Points, in no order, along strands that fork, close into loops and pass close to each other.
In the rows, 128 means zero.
Points whose rows are less than 32.7 apart are linked; no others are. Some points are linked to none.
q_100: [ 82 156  73  77  73 164 104  83 119]
q_115: [169 136 117 111 117 185 130 101  53]
q_719: [154 123 124 116 134 127 135 150 135]
q_645: [128 124 154 148 149  93 139 153 134]
q_348: [188 101 145 143 164 115 142 171 132]
q_922: [140 105 121 129 138  92 126 172 186]
q_949: [156 111 158 150 160  92 139 171 139]
q_854: [ 78 151  92 100  89 145 111  95 140]
q_117: [145 139 117 107 117 158 130 117  88]
q_81: [ 55 132 134 154 122 111 107  86 196]
q_568: [ 85 142  99 109  97 133 116 106 146]
q_145: [ 45 136 147 165 129 110 107  72 188]
q_153: [ 88 154 136 127 116 130 128 102  93]
q_428: [139 117 177 166 169  79 145 165 125]
q_481: [124 121 176 165 162  79 143 156 129]
q_462: [166 138 124 117 122 189 133  95  40]
q_432: [102 132 123 123 120 112 125 129 148]
q_685: [160 140 112 101 116 175 130 111  74]
q_95: [170 109 153 144 165 101 140 170 135]
q_275: [151 106  94  97 122 113 119 169 197]
q_915: [ 93 158  74  77  77 171 107  84 104]
q_982: [166 125 117 106 126 152 131 139 113]
q_882: [104 152 138 126 119 133 132 103  77]
q_660: [148 146 134 119 122 169 133  98  45]
q_49: [167 118 100  98 123 138 130 157 150]
q_933: [ 90 160 107 100  94 157 118  87  79]
q_146: [129 153 140 122 122 157 136  94  46]
q_467: [ 67 128 111 133 109 117 107  99 203]
q_353: [203 111 118 132 129 197 135 114  64]
q_85: [ 82 117 136 152 130  89 116 132 198]
q_23: [132 112  95 107 117 109 118 163 201]
q_895: [183 120 143 142 144 170 141 119  63]
q_247: [ 85 164  93  90  83 163 112  79  79]
q_141: [ 51 140 162 172 131  99 122  91 152]
q_424: [154 136 147 132 138 146 141 123  70]
q_936: [169 118 156 148 159 117 144 155 108]
q_784: [155 122 111 104 127 135 131 150 140]
q_953: [187 117 109 107 132 153 133 149 126]
q_231: [126 114 125 130 135  93 125 161 180]
q_148: [158 103  81  88 120 117 119 174 208]
q_939: [162 111 116 113 135 115 130 167 160]
q_349: [187 108 147 141 155 132 142 155 107]
q_780: [198 115 130 141 134 184 140 120  63]
q_699: [122 117 102 112 118 111 120 151 183]
q_540: [201 102 136 137 152 145 141 155 113]
q_262: [217  91 128 139 155 145 138 167 131]
q_656: [ 95 145 148 137 125 119 134 113 101]
q_990: [ 59 139 144 156 122 106 119  94 156]
q_486: [113 127 111 114 117 116 123 140 165]
q_914: [164 130 120 112 128 157 136 130  96]
q_878: [103 152 115 105 105 149 125 100  89]
q_717: [161 116 167 154 163 108 148 156 108]
q_365: [ 59 135 132 152 118 109 113  93 178]
q_334: [159 108 121 117 140 105 128 175 172]
q_783: [ 74 153 130 130 109 127 122  94 109]
q_21: [171 126 149 137 146 150 144 128  73]
q_591: [ 96 132 164 161 143  90 141 134 122]
q_755: [ 74 135 108 128 108 118 112 105 178]
q_73: [118 118 136 139 138  92 129 153 162]
q_382: [141 109 168 161 167  73 138 174 147]
q_390: [197 120 108 120 119 205 132 105  56]
q_745: [110 155 139 124 119 145 132  96  57]
q_510: [ 83 137 108 121 106 124 114 113 165]
q_406: [ 57 137 112 136 104 126 104  80 192]
q_223: [144 121 134 129 141 115 137 152 132]
q_679: [ 98 138 152 147 135 106 135 126 114]
q_137: [199 106 121 122 142 153 138 151 113]
q_708: [ 47 133 157 173 131 100 109  79 185]
q_978: [ 89 144 130 129 117 116 126 117 134]
q_439: [136 142 143 127 131 143 139 116  71]
q_246: [180 108 109 108 137 130 131 169 155]
q_942: [169 100  70  80 115 123 113 183 213]
q_344: [ 72 146 131 135 110 122 122  99 125]
q_903: [208  91 137 142 163 127 140 176 138]
q_753: [111 127 147 140 135  98 133 145 146]
q_60: [138 121 150 138 145 103 140 155 128]
q_445: [109 125 174 169 157  80 141 146 122]
q_474: [158 112 176 162 172  97 146 163 115]
q_323: [ 49 135 161 178 133  95 118  86 168]
q_825: [ 75 152  80  92  78 155 106  84 133]
q_790: [ 91 160  81  79  82 167 111  80  88]

A fork is a point with three links, a tip a point with one. Leave the first point through the second and follow the links. Name the first fork or tip that comes.
q_390, q_353 => q_439
q_95, q_348 => q_540
q_936, q_717 => q_428
q_825, q_100 => q_878
q_146, q_745 => q_153
q_486, q_699 => q_942

How many points has the smallest loop of links through each point below? Write - if it is on no loop.
q_540 => 12
q_49 => 13
q_990 => 7
q_933 => -

A piece is two or more points that can be reached from each other along the links. Count, over all rows, the pieces, the separate loops (a circle has one, a figure eight two, a Y none), the forks (points with three links) and the tips (points with one).
pieces => 5
loops => 4
forks => 3
tips => 5

Name the points in between on the shortest way along the links from the first point to the second, in order.
q_882, q_432 => q_153 > q_783 > q_344 > q_978
q_510, q_790 => q_568 > q_854 > q_825 > q_100 > q_915
q_428, q_936 => q_474 > q_717
q_467, q_568 => q_755 > q_510
